Each scene shows the same named points in several views. A view is turned or mirrored, shifted and resized as a whole, has a little noise and may leave points out.

Scene 1
View 1
Vala: [ 12   3  -4 -17  25   1  12  -8 -10  21 -12 -15 -24 -17   0  14  -7  -1
   7 -29  -4  11   8   0]
bazab: [ 30  38 -28  -4  15  -6   2 -30 -13  16 -13  -8 -12 -30  -4   8  -2  12
   1 -24  12  15   0   8]
Zas: [ 17  25 -17  -9  18   4 -11 -15 -13  14  -9  -3  -4 -13 -13   6 -11   5
   8 -29   8   2   6  -5]
Dasir: [  1 -11  -8 -17   9  15   4  -3  -8   3 -10   5 -18  -4  -2  17 -17  -5
  17 -25   5  -1  28 -15]
pego: [  0  -4  -2 -19  15  17 -13   3 -10   8  -8   2  -8   5 -14  11 -20  -6
  19 -31   1 -10  22 -19]
rasi: [  5   1 -12 -12   9  14 -10  -6 -12   4 -10   9  -8  -2  -9  11 -18  -1
  17 -27   9  -6  23 -15]
Tiro: [  9   4 -15 -10   8   9   0 -11 -10   5 -11   5 -13  -9  -5  14 -13   3
  13 -25  10   1  21  -9]
Vud: [ -8 -16  11 -26  23  24 -15  14  -8  11  -5  -3 -10  14 -16   9 -24 -14
  20 -36  -7 -13  23 -21]
Vemu: [ -8 -18   8 -26  25  21  -9  11  -7  12  -7  -3 -13  11 -12  10 -24 -12
  19 -36  -7 -10  23 -21]
melem: [ 17  35 -12 -12  26   3 -21 -12 -14  19  -8  -8   2  -7 -23   1 -13   3
   7 -35   5  -2  -1  -4]
Tozan: [ 14  24 -25  -6   3  10 -15 -17 -14   2 -12  11   0  -8 -15   8 -15   6
  14 -23  19  -3  17 -11]
kasib: [-11   1  11 -28  24  31 -48  18 -11   9  -1   6  15  32 -40  -3 -35 -15
  26 -43  -1 -32  22 -32]
sog: [ 12  -1  -2 -18  26   2  16  -6  -9  23 -11 -16 -29 -18   4  15  -6  -2
   6 -30  -7  13  10   0]
zufe: [  2   3 -10 -14  11  16 -18  -3 -10   4  -8   7  -4   4 -15   9 -22  -4
  19 -30   8  -9  21 -18]
ketig: [ 32  54 -35   2  12  -7 -14 -30 -17  12 -11   0   4 -26 -16   2  -5  16
   2 -24  20   7  -4   5]
peteg: [ 16  16 -29  -4   0   6  -1 -21 -10  -1 -12  10  -8 -16  -2  13 -11   9
  14 -19  19   4  20  -6]
Puz: [ 20  26 -36   1  -3   4  -5 -26 -13   0 -15  12  -7 -21  -6  11  -9  12
  11 -18  24   4  16  -5]
satub: [ 28  39 -36   2   4  -2  -6 -30 -14   5 -14   5  -3 -26  -9   8  -6  14
   5 -21  21   9   5   1]
ripip: [ 16  10 -21  -9  11   3  10 -19 -11   9 -13  -2 -20 -21   4  15  -7   6
   9 -22   9  12  16  -2]
Tago: [ 16  10   0 -21  35  -1   8  -7 -10  30  -8 -22 -21 -18  -4  10  -5  -1
   3 -34 -11  14   0   3]
Gaki: [ 14   7 -16 -11  15   5   7 -14 -10  11 -12  -2 -17 -16  -1  13  -9   3
  10 -24   6   9  15  -4]
Bezap: [ 20  38 -35   0   0   5 -20 -25 -16   1 -12  13   7 -14 -18   4 -12  12
  10 -23  26  -3  10  -7]
View 2
ripip: [ -3  11  -7   6  -4  -8  11   8  11  -1  -2   1   0   5 -15  10   8 -13
  -1   0  -1 -13 -14  18]
bazab: [ -4  10  -3   2  -8  -1   5   5  25  11  -5  -5   4   4 -11  35   4  -8
  10 -14  -6  -8 -14   3]
Tozan: [ 10   5   4   6  -1   2  -3  -9   2   8  -4   2   2 -16 -12   1   5  10
   1   7   3 -18  -9   6]
rasi: [  5   6  -3  10   5  -2   3  -5  -5  -6   2   0  -1 -12 -18 -11  11   3
  -4  18  10 -16 -16  18]
Bezap: [ 15   5   9   3  -6   6  -7 -12   8  19 -10   3   5 -18  -7  10  -1  16
   4  -6  -4 -21  -4  -4]
Zas: [  0   4   0   4   2   5  -2  -6  10   2   1  -6   1 -10 -14  16   9   2
   8   3   3  -7 -18   4]
melem: [ -2  -2   3   4   7  13  -9 -17  12   1   5 -15   2 -17 -15  20  12   8
  16   5   6   2 -23  -2]
Tago: [-18   6 -13   6   7  -1   6   4  17 -16  14 -16  -3   3 -22  25  19 -18
  13   7   8  11 -32  17]
Gaki: [ -5   9  -7   7   0  -7  10   5   8  -6   3  -3   0   1 -18   8  10 -12
   0   6   4 -10 -18  19]
satub: [  7   8   2   2 -10   0   0  -1  18  18 -11   4   5  -5  -7  23  -1   4
   6 -14  -8 -18  -7  -1]
zufe: [  7   0   2   9  10   4  -3 -16 -12  -8   6  -3  -2 -24 -19 -17  13  13
  -1  28  15 -12 -18  13]
Dasir: [  1   7  -7  11   5  -8  10   2  -8 -14   5   1  -4  -4 -23 -13  15  -7
  -8  21  12 -15 -20  27]
Puz: [ 11  10   3   4  -9  -5   2  -1   9  16 -11   7   5  -7 -10   8  -1   4
  -2  -5  -5 -25  -5   7]
Vemu: [ -5   0  -8  12  18   0   3  -9 -16 -27  16 -10  -8 -17 -27 -19  23   0
  -2  36  25  -1 -30  27]
Vala: [-13   8 -11   7   4  -5  10   8  11 -15   8  -9  -4   5 -20  16  16 -18
   4   8   6   1 -27  21]
pego: [  1   2  -4  10  11   1   2 -10  -9 -15   8  -7  -4 -17 -21 -14  16   4
  -1  29  18  -6 -22  20]
Tiro: [  4   8  -4   7  -2  -5   7   3   2   0  -1   3   0  -4 -16   0   8  -4
  -5   8   3 -18 -13  17]
peteg: [  8  10  -1   5  -7  -5   6   1   5   8  -7   7   2  -4 -11   1   4   1
  -5   0  -1 -23  -8  13]
sog: [-17  11 -13   6   2  -8  13  12  14 -14   9  -9  -3  10 -21  22  16 -23
   4   4   5   2 -26  22]
View 3
ketig: [ -1 -14  37   1  -8   8   5 -24  14 -16 -10  -6   5  16   7   1   1  -8
  12  -3  -8  -1   3  -6]
ripip: [  1  -3  17  -4   4  11  10 -15  -3   4   0  -3  -2   5   5   0 -13   2
   9  -4   5  -3   5  -4]
pego: [  4   3  -2   1  16   2  -1  -1  -3  -7  11  -2 -12  10  -1 -11  -9  16
  17  -3 -12  -2  17   1]
kasib: [  6   3 -12   8  24  -9 -15  10   4 -27  17  -1 -18  19  -7 -21   0  25
  26   0 -35   0  29   6]
Vala: [  9   1   5  -6   5   3   8 -13  -3   5  -1   4  -6   4   9  -4  -7   6
  -1   2   6  -9  11  -6]
satub: [ -1 -12  34   0  -3  12   7 -21   8 -10  -5  -7   5  13   6   3  -6  -5
  15  -6  -6   2   2  -6]
Tago: [ 13   1   5  -7   2  -1   5 -15   0   4  -5   8  -7   4  11  -7   0   5
  -6   7   5 -13  14  -6]
Vemu: [  6   5  -9   0  18  -2  -3   3  -5  -8  12   1 -14  10  -1 -13  -8  19
  15  -1 -13  -4  22   2]
zufe: [  2   0   5   3  14   3   0  -2  -1 -10   9  -5  -9  12  -2  -9 -10  13
  20  -6 -14   0  15   1]
bazab: [  3 -10  29  -3  -5   9   8 -23   7  -4 -10  -2   3   9  10   1  -3  -6
   5   0   2  -4   4  -8]
Gaki: [  4  -2  11  -3   5   7   8 -12  -3   2   1  -2  -4   7   5  -3 -11   5
   9  -3   3  -3   9  -3]
Bezap: [ -4 -11  31   4   1  10   3 -14   9 -18   0 -11   3  17   0  -1  -6  -1
  23  -7 -15   5   4  -3]
sog: [  9   1   7  -8   3   3  11 -15  -4   8  -3   5  -6   2  11  -2  -6   4
  -3   3  10 -10   9  -7]
Zas: [  4  -6  17   0   3   4   3 -14   6 -10  -2  -2  -3  12   4  -4  -3   3
  12  -1  -8  -4  11  -4]
Tozan: [ -2  -6  21   3   7   9   3 -10   5 -13   3  -8  -2  14   0  -3  -9   4
  23  -8 -13   2   8  -2]
Vud: [  8   7 -13   1  22  -4  -3   6  -5  -6  13   3 -16   9  -1 -14  -8  21
  14   0 -14  -5  24   3]
peteg: [ -2  -7  22   0   5  14   9 -12  -1  -4   4  -9  -1  10   1   0 -15   3
  19  -9  -4   4   3  -3]
Dasir: [  2   3   1  -2  15   8   7  -4  -8   3  11  -3 -10   6   0  -6 -17  14
  16  -5  -3  -1  11  -1]
Tiro: [  1  -2  11  -1  10   9   7  -9  -3  -3   5  -4  -5   9   1  -5 -13   7
  15  -6  -4   0   9  -2]
View 4
melem: [  9 -38  20 -22 -17   1  19  -4 -28   8  -1 -19  10  16   8 -12  -4   8
   1 -12 -23  21  11  -5]
zufe: [  1 -46 -13   4 -13  12  19 -15 -27   4   5 -13  -7  17  -1   0   6   9
  -3  19 -12  -1  -6   4]
kasib: [-26 -76 -27 -11 -23  17  42 -38 -38  12  18 -26   3  38  -5   6  21   6
  -1  37 -48 -11  18  22]
Vemu: [ 15 -45 -11  12  -4   5  29 -29 -22  -6  11 -18 -13  16 -18  14  10  22
   0  36 -35  -5   0  18]
ripip: [ 32 -17  15   8  -4   3   5   4 -19  -4  -6  -5 -11  -1  -1  -6 -10  18
  -2  -1   6  13 -19 -10]
Vala: [ 40 -18  23   5   1  -8  13  -6 -16  -9  -3 -12  -9  -1 -12   6  -8  26
   1   4 -19  18  -6   0]
satub: [ 16 -25  18 -13 -17   9   0  17 -28  11 -11  -7   2   5  19 -24 -12   3
  -2 -23  20  20 -12 -23]
ketig: [ 13 -26  27 -25 -21   6   4  20 -31  13 -12 -10  10   8  24 -29 -15  -1
  -2 -34  10  27  -3 -24]
peteg: [ 16 -27  -1   4 -11  13   5   8 -25   4  -5  -4 -10   5  10 -13  -6   8
  -5  -3  20   6 -21 -12]
Bezap: [ -1 -39   3 -16 -23  17   5  12 -33  15  -5  -8   3  15  22 -24  -5  -3
  -5 -16  17  13  -8 -18]
Puz: [ 13 -27   4  -3 -14  14   1  14 -27   8  -7  -4  -6   6  14 -18  -7   3
  -5 -12  25  11 -19 -18]
Tiro: [ 19 -29   0   6  -7   8  10  -3 -23   0   0  -8  -9   6  -3  -3  -2  13
  -2  10   1   5 -15  -4]
pego: [  8 -45  -9   7  -8   8  23 -19 -26  -1   6 -13  -9  17 -10   5   6  16
  -2  24 -21  -1  -3   9]
bazab: [ 32 -15  34 -13 -10  -1   2  15 -22   2 -10  -8   2   1  12 -18 -16  11
  -1 -27   6  28  -8 -19]
Dasir: [ 22 -32  -8  17  -3   8  14 -12 -19  -5   4  -8 -16   6 -10   6   1  18
  -2  24  -5  -2 -17   5]
sog: [ 48 -12  31   8   3  -9  12  -5 -14 -11  -4 -11 -10  -7 -12   5 -10  30
   2   1 -16  20  -9  -2]
rasi: [ 11 -39 -10   7 -10  12  15 -10 -25   2   4 -10 -10  11  -3  -1   3  12
  -5  17  -1   1 -10   0]
Vud: [  9 -50 -14  10  -6   7  32 -31 -24  -4  14 -19 -11  19 -18  14  11  20
   1  37 -38  -6   2  19]
Tago: [ 45 -19  37  -3   2 -12  19  -9 -16  -8  -2 -19  -2   0 -11   4  -9  28
   3  -1 -33  25   2   1]

Which points are out of place in each view (at most two, in the order of its rows)? Write none if all are in place.
view 1 -> sog
view 2 -> zufe, Tiro
view 3 -> Vemu
view 4 -> none

Scene 2
View 1
Niso: [ -1   1  -3 -12  -4  14 -14   3  -1   6   9   8   7  -3   1  -8   3 -12
  -1   2  -7  -2   4   2]
Lum: [  1   1   1 -10  -3  17 -10   0   0   1   5   8  10   3   5  -8   6  -9
  -5   2  -3  -1   3   2]
puv: [  2  -2   3 -10   0  17  -8  -4  -3  -1   1   6  12   6  10  -9   7  -9
  -6   2   0  -1   3  -1]
lol: [ -5  15  -5 -14  -4  12  -6  14   4   4  10   6   4   5  -7   6   9  -5
   1   2 -11  -6   2   3]
kub: [ -2   4  -4 -12  -6  15 -13   6   0   6  11   7   7  -3  -3  -5   3 -11
  -1   2 -10  -2   4   4]
bap: [ -8   9  -6 -18  -3   8 -14  12   0  12  14   5   4  -6  -7   0   4 -11
   4   3 -14  -4   6   1]
kotir: [ -4  -5   4 -19  11   7 -10  -2  -7   5   0   3  13   2  14  -8  10  -9
  -3   4   1  -3   8 -10]
bir: [ 4  6 -1 -5 -8 23 -6  2  3 -4  6 10  9  8  0 -5  6 -6 -5  1 -4 -3  0  7]
gos: [ -3  14  -7 -12  -8  14  -8  13   4   5  12   8   3   1  -9   2   6  -7
   1   1 -13  -4   2   6]
sitog: [ -7  10  -2 -18   3   7  -8  11  -1   7   7   4   6   3  -1   2  10  -7
   2   3 -10  -5   6  -3]
Runo: [ -2   9   0 -13   0  14  -3   6   2  -1   3   6   8  10   2   0  11  -4
  -3   2  -5  -4   2   0]
Vazi: [ -9  12  -7 -20  -1   5 -12  16   0  13  14   4   4  -6  -8   3   6 -10
   6   3 -16  -5   6  -1]
Nuf: [ 4  2  3 -7 -2 22 -3 -3  0 -5  0  7 12 12  9 -7 10 -4 -8  1  2 -2  0  2]
View 2
puv: [ -6  -7  14 -14 -11  21  -2  -3   9 -13 -12  27   6 -16  -5  -1 -18   8
  12   0   0  33   2   0]
bap: [-21 -29  14 -11  -3 -10  -5  -9  27  13 -33  10   5 -13 -20  -7 -14   2
  20 -10  17  13 -19  16]
Vazi: [-24 -32  16 -11   0 -11  -6  -9  32  17 -35   7  11 -12 -18 -12 -11   2
  19 -10  21  10 -22  18]
Runo: [ -9 -13  15  -8  -2  19  -9  -6  23   0 -16  13  15 -16  -7 -11 -18  11
   7   4  21  19   4   0]
Niso: [-14 -18  16 -14  -9   2  -2  -7  15  -1 -25  20   1 -13 -20   0 -19   3
  19  -9   1  24  -5   8]
Lum: [ -6  -9  17 -10  -9  15  -3  -5  10  -9 -16  22   4 -15 -16  -1 -26   9
  14  -2   3  28  10  -1]
lol: [-15 -23  16  -3   2   3 -10  -9  31  11 -27   4  13 -13 -19 -15 -21   8
  12  -3  28   9  -1   7]
gos: [-15 -23  19  -4  -1  -3 -10 -11  28  10 -28   4   7 -11 -29 -11 -26   7
  17  -6  23   9   3   8]
bir: [ -7 -11  18  -5  -4  12  -9  -7  18  -3 -18  12   6 -14 -23  -7 -31  10
  12  -1  15  19  15  -1]
kub: [-14 -20  16 -11  -6  -2  -3  -8  17   3 -26  15   2 -12 -23  -3 -23   4
  19  -9   7  20  -3   9]
kotir: [-12 -14   9 -21  -9  22   1  -1  13 -10 -13  32  11 -19  12  -2  -1   7
   9   3   0  36 -21   5]
Nuf: [ -3  -4  16  -9  -7  28  -6  -3  13 -11  -9  22  11 -16  -5  -6 -21  12
   6   7  11  29  13  -6]
View 3
kotir: [-14  15  36  12  -1  11  -9 -37 -22  12 -12  19  -9   3  -8   6 -45  -3
   1  10  -1 -11 -10 -17]
kub: [-11   2  39   2   0   3  -4 -14   0  -1  -4   3  -5   6 -18   8 -10  10
  11  -8   9 -12  -9  -8]
Lum: [-15   4  37  11  -5   5 -11 -21 -11  -3   1  14  -6   6 -11   3 -15   0
   6   3   8  -4  -6 -10]
bir: [-18  -2  33  14  -4   3 -13 -13  -9  -9   5  11  -6  11  -8   3   1  -2
   6   3  14   0   0  -4]
Vazi: [ -5   4  29  -4  11   2   4 -13   7   8 -25  -8  -7   9 -23  24 -15  16
   9 -15   4 -26  -6  -7]
gos: [-11  -4  31   3   4   0  -3  -6   6  -4  -7  -3  -6  11 -18  14   5   9
  10 -11  12 -12  -3  -2]
Runo: [-15   1  22  16   5   4  -9 -18 -12   0 -11  11  -8  14  -6  13 -11  -4
   2   7   9  -9   5  -6]
sitog: [ -9   5  25   7  10   3  -2 -19  -5   8 -22   3  -9  10 -15  22 -19   5
   5  -2   3 -19  -1  -8]
Niso: [-12   5  43   2  -3   4  -5 -19  -4   2  -2   6  -6   4 -17   5 -16   8
   9  -6   7 -10 -12 -10]
View 4
kub: [-19   7  -7 -10  -5   2  13   4  16 -13   4  -1  11   5  -1   7   6  -3
   0  10  10   2   2  11]
Lum: [-17   9  -8  -6   6   7   4   8  10  -6   4  -4  10   0  -3  14   6  -9
   6   8   6   5   5   9]
sitog: [-10  17 -10 -11   3  -1  10   2  14 -16  -3   2  17   4 -10  10   0  -1
  -5   9  22  -5  11  15]
gos: [-16  10   3 -10  -9   3  16   2  21 -13   0   2  17   1  -3  -1   8   1
   4   6  19  -5   5  11]
bir: [-16   7   1  -4   2  11   5   6  14  -2   3  -3  13  -5  -1   6  11  -6
  14   4   6   3   5   7]
puv: [-16  10 -13  -4  13   8   0   9   5  -4   4  -5   9  -2  -6  20   6 -11
   5   7   2   6   5   8]
Nuf: [-11  13  -6  -1  15  12  -3   7   7  -1   2  -4  14  -8  -8  16   8 -10
  12   3   5   3  11   6]
Niso: [-20   7 -11 -10  -1   2  11   6  12 -12   4  -2   9   5  -1  11   5  -6
   0  10   8   4   1  10]
bap: [-16  11  -8 -14  -9  -4  19   2  20 -20   0   3  14   9  -4   5   1   1
  -9  11  21  -3   5  15]
lol: [-12  15   2 -10  -4   3  13   1  20 -13  -3   2  20   1  -8   2   6   2
   3   6  23  -8   9  12]
Runo: [ -9  16  -4  -5   9   7   3   5  11  -6  -1  -1  18  -4 -10  11   5  -5
   6   5  15  -3  12  10]

Which points are out of place in each view (at most two, in the order of its rows)? Write none if all are in place.
view 1 -> Nuf
view 2 -> Lum, bir
view 3 -> gos
view 4 -> none

Scene 3
View 1
satuf: [-30   5 -19  -3  -4 -22 -23 -26  -6  28  -4  13  18   6  -8  -4 -13  28
  12   8  -4 -15 -11 -10]
Vapi: [  2   1  11   3 -17 -42  -5   7  20  -3   9  26 -17 -22 -30  16   2  23
  -8   8  25   7  17   0]
div: [  1   1  15   1 -18 -40  -5   8  21  -7  20  23 -17 -13 -36   7 -12  25
  -9   9  21  -3  10  10]
kituv: [ -9 -18   5  15 -14 -46 -11   6  15  -2  10  24 -15  -6 -24  18   2  19
  -6   9  12  27   8  -4]
zomet: [-24   6  -8  -6  -7 -25 -20 -20   3  17   8  12  12  11 -16  -9 -21  30
   7   9  -2 -18 -12   1]
Muz: [  1  16   5  -5 -17 -35  -5   0  17   6   2  23  -7 -30 -28  12   0  25
  -3   7  26 -11  17   0]
malol: [ 11   1  18   5 -20 -45   1  15  27 -10  14  27 -25 -28 -38  18   1  22
 -13   8  33   6  22   8]
melu: [-11   1   6  -2 -14 -34 -12  -6  13   4  18  18  -4   1 -28  -2 -18  26
  -1   9  10 -10  -1   7]
tave: [-13  21  -9  -9  -9 -25 -14 -16   3  23 -13  19  12 -25 -13   9   4  28
   5   7  16 -19  10 -11]
fazu: [-13 -21  -5  22  -9 -47 -13   6   8   5  -3  26 -12 -13 -14  30  17  16
  -4   9  11  44  14 -18]
fotut: [-14 -17  -2  15 -10 -42 -15   0   9   5   4  22  -8  -3 -16  15   2  19
  -2  10   7  27   3  -8]
Gako: [-24  -2 -13   3  -6 -31 -21 -15   0  21  -4  16   9   0 -10   5  -3  24
   8   9   0   3  -3 -11]
Redak: [-21   2  -8  -1  -7 -28 -17 -15   3  15   4  15   8   4 -15   0 -13  28
   5  10   2  -7  -6  -3]
View 2
fazu: [-24   6  16   4   0  18  -9 -15   6   1   3  -8 -22 -16  -4  -6   4  -1
  31 -15   2  10  -5 -15]
Gako: [-11 -10   7  -3  -1  -4  -2 -11   0  -3  19  11 -11 -18  -6   7   6  17
  17 -11   5   5  -1  -5]
melu: [ -5   0   9  -3   3   5 -13   8  -9  -3  23   2 -11 -16  -1  -7  12  11
  14  -6  -6   7  -6  11]
satuf: [ -6 -15   4  -4  -1 -12  -3  -7  -4  -3  24  15  -8 -20  -3  11  10  22
  14 -10   5   1  -2   4]
Vapi: [ -6  12  14  -5   4  22 -14   4  -2  -4  16  -4 -16 -11  -8 -16   1   3
  16  -4 -10  14 -10  -6]
div: [ -4  11  13  -4   5  19 -17  11  -6  -3  20  -3 -14 -12  -4 -17   7   5
  14  -4 -12  11 -10   5]
Redak: [ -6  -9   7  -5   0  -3  -5  -3  -4  -4  22  11 -10 -18  -4   5   8  17
  14  -8   2   5  -3   2]
Muz: [  0   7  12 -10   4  17 -10   4  -2  -7  22   3 -12 -12 -12 -13  -2  10
  10  -1  -9  15  -9  -7]
fotut: [-19   4  12   4   0  13 -12  -3  -3   1  10  -7 -19 -17   1  -8  11   2
  27 -13  -2   7  -6   0]
kituv: [-18   7  15   3   2  17 -14  -3  -1   0   8  -8 -19 -15  -1 -11   9   0
  26 -12  -3   9  -8  -3]
tave: [  0  -5   8 -12   2   2  -3  -5   0  -6  24  14  -9 -16 -12   3  -3  20
   9  -3  -1  11  -4 -11]
View 3
kituv: [ 1 -2  5  2 -7  1  0 12  8 -6 -8  6  8  2  1  0  0 -2  4 -3  7 -7  6 17]
Muz: [-10   1  -2  -6   1   7   3  12   3 -15   0  -4 -13  -1   0   3  10   6
   8  -1   6  -3  -1   2]
tave: [-20   2  -1   4  -5   5  -2  11  11 -19  -2  -3 -28 -11  -3   3   9   1
   1 -10   2   5  -3   2]
Vapi: [ -3   1   0  -6   0   5   4  11   1 -10  -2   0   0   5   1   2   7   4
   9   2   8  -7   3   8]
zomet: [-12  -6  -9   2  -8   6  -1  10   9 -12 -24  -5 -11 -21   0   5  -1 -10
 -18 -10   5   3   8   5]
satuf: [-20  -3  -4  11 -11   4  -4  10  15 -16 -17  -2 -24 -24  -4   3   0  -9
 -15 -17   1   8   4   7]
fazu: [  0  -1  14  11 -11  -3  -3  12  16  -5   0  14   5   5  -3  -3  -3  -1
  10  -6   4  -5   4  23]
melu: [ -8  -2  -9  -4  -3   8   2  11   3 -11 -17  -6  -4 -10   2   6   4  -4
  -8  -5   7  -2   6   5]
fotut: [ -3  -3   6   7 -10   0  -2  11  11  -7  -9   8   3  -2  -1  -1  -2  -4
   1  -6   4  -3   6  18]
malol: [  1   1   0 -11   2   6   6  12  -3  -8   1  -2   5  10   3   2   9   7
  14   6  10 -11   2   7]
View 4
kituv: [ 13  -2  25   4  13  -6  15  14  -2  -4  -1  -5  -8   0 -15  13   1 -20
 -14  -5  24   3  -1  -9]
zomet: [ -9 -15   6  15   2 -11  13  29  12   9   1 -17  13  12  -6   1  -9   7
   3  -8  25 -29 -17  20]
div: [  0 -11  14   5  13  -4  11  24   2 -12  17   4 -11   4 -17  18  -8 -14
 -29   6  19  -3  -9   9]
melu: [ -2 -11  12  10   6  -8  15  24   6  -1   6  -9   4   8 -10  10  -6  -4
  -7  -3  24 -16 -12  13]
Muz: [ -7 -14   5   6  14  -8  -6  25  -2   0  12   3 -15  -5 -16  13 -14  -3
 -31  -7  14  -9 -15   2]
Redak: [ -8 -12   6  12   4 -11   5  23   7  12  -3 -16   6   2  -8   1 -10   5
  -2 -16  22 -25 -15   8]
tave: [-13 -16  -1  10   9 -12 -10  24   1  14   0 -10  -5  -6 -10   1 -16  12
 -18 -21  16 -22 -20   1]
fotut: [ 13  -2  23   6  12  -9  14  14  -2   2  -7  -9  -4  -1 -12   8   1 -15
  -7 -10  26  -2  -4  -8]
fazu: [ 19   2  26   2  16  -8   5   7  -8   4 -15  -8 -12 -10 -14  11   2 -21
 -10 -16  25   7   0 -24]
Gako: [ -2  -9  12  12   5 -12   5  20   5  14 -10 -18   5   1  -7  -1  -6   2
   2 -19  24 -20 -12   0]
Vapi: [  3  -9  15   4  16  -5   3  20  -3  -6  12   4 -15  -4 -17  17  -7 -14
 -29  -2  18   1  -9  -1]
malol: [  5  -8  16   2  20  -5   5  20  -5 -13  19  10 -22  -3 -22  21  -8 -20
 -41   5  17   8  -7   0]
View 5
Muz: [ 17   5  -9  -5  13 -20   9  31  21   0  -5  -4  19  -8  11  10 -33 -13
  36   1  -8 -13  -7  25]
satuf: [ -5  21 -12  16  37  -8  -6   4  -6   0  19   6  -1   2  -6  -9 -21  -7
  14   5   5   5   6  17]
melu: [ 14   5  -9   2   9 -13   5  18  12   8   5  -1   6   4  -8  10 -28   4
  23  12 -10  -7   8  11]
div: [ 19  -3  -8  -7  -3 -18  13  29  24   7  -1  -9  12  -1   0  20 -31   0
  31  11 -15 -15  -2  14]
zomet: [  6  15 -11  12  27  -9  -4   5  -1   5  14   6   1   5 -12  -3 -25   1
  16  11  -3   3  14  11]
kituv: [  0  -2 -12  -5  -3 -14  15  23  22   4  11 -14   4   0   4  22 -21  -4
  20  10 -13 -17 -14  10]
Redak: [  2  14 -13   9  28 -11   0  11   1   0  13   0   4   0  -2  -1 -24  -8
  18   6   1   0   2  17]
malol: [ 19  -7  -9 -15 -10 -22  19  39  33   4  -6 -14  18  -5   9  25 -32  -7
  37   8 -18 -24 -13  17]
Gako: [ -9  14 -15   9  25 -10   2   9   4  -1  20  -2  -1  -1   1   3 -18  -9
  13   5   1  -3  -6  16]
fotut: [ -9   1 -14  -1   3 -13  14  19  18   0  19 -15   0   2   5  18 -14  -7
  13   8  -9 -14 -18  12]
fazu: [-24  -2 -18  -6  -3 -16  21  28  26  -8  23 -24   1  -4  19  25  -8 -20
  13   1  -7 -24 -41  16]

Which points are out of place in each view (at most two, in the order of its rows)? Write none if all are in place.
view 1 -> Redak
view 2 -> Gako, fotut
view 3 -> zomet
view 4 -> melu
view 5 -> kituv, fazu
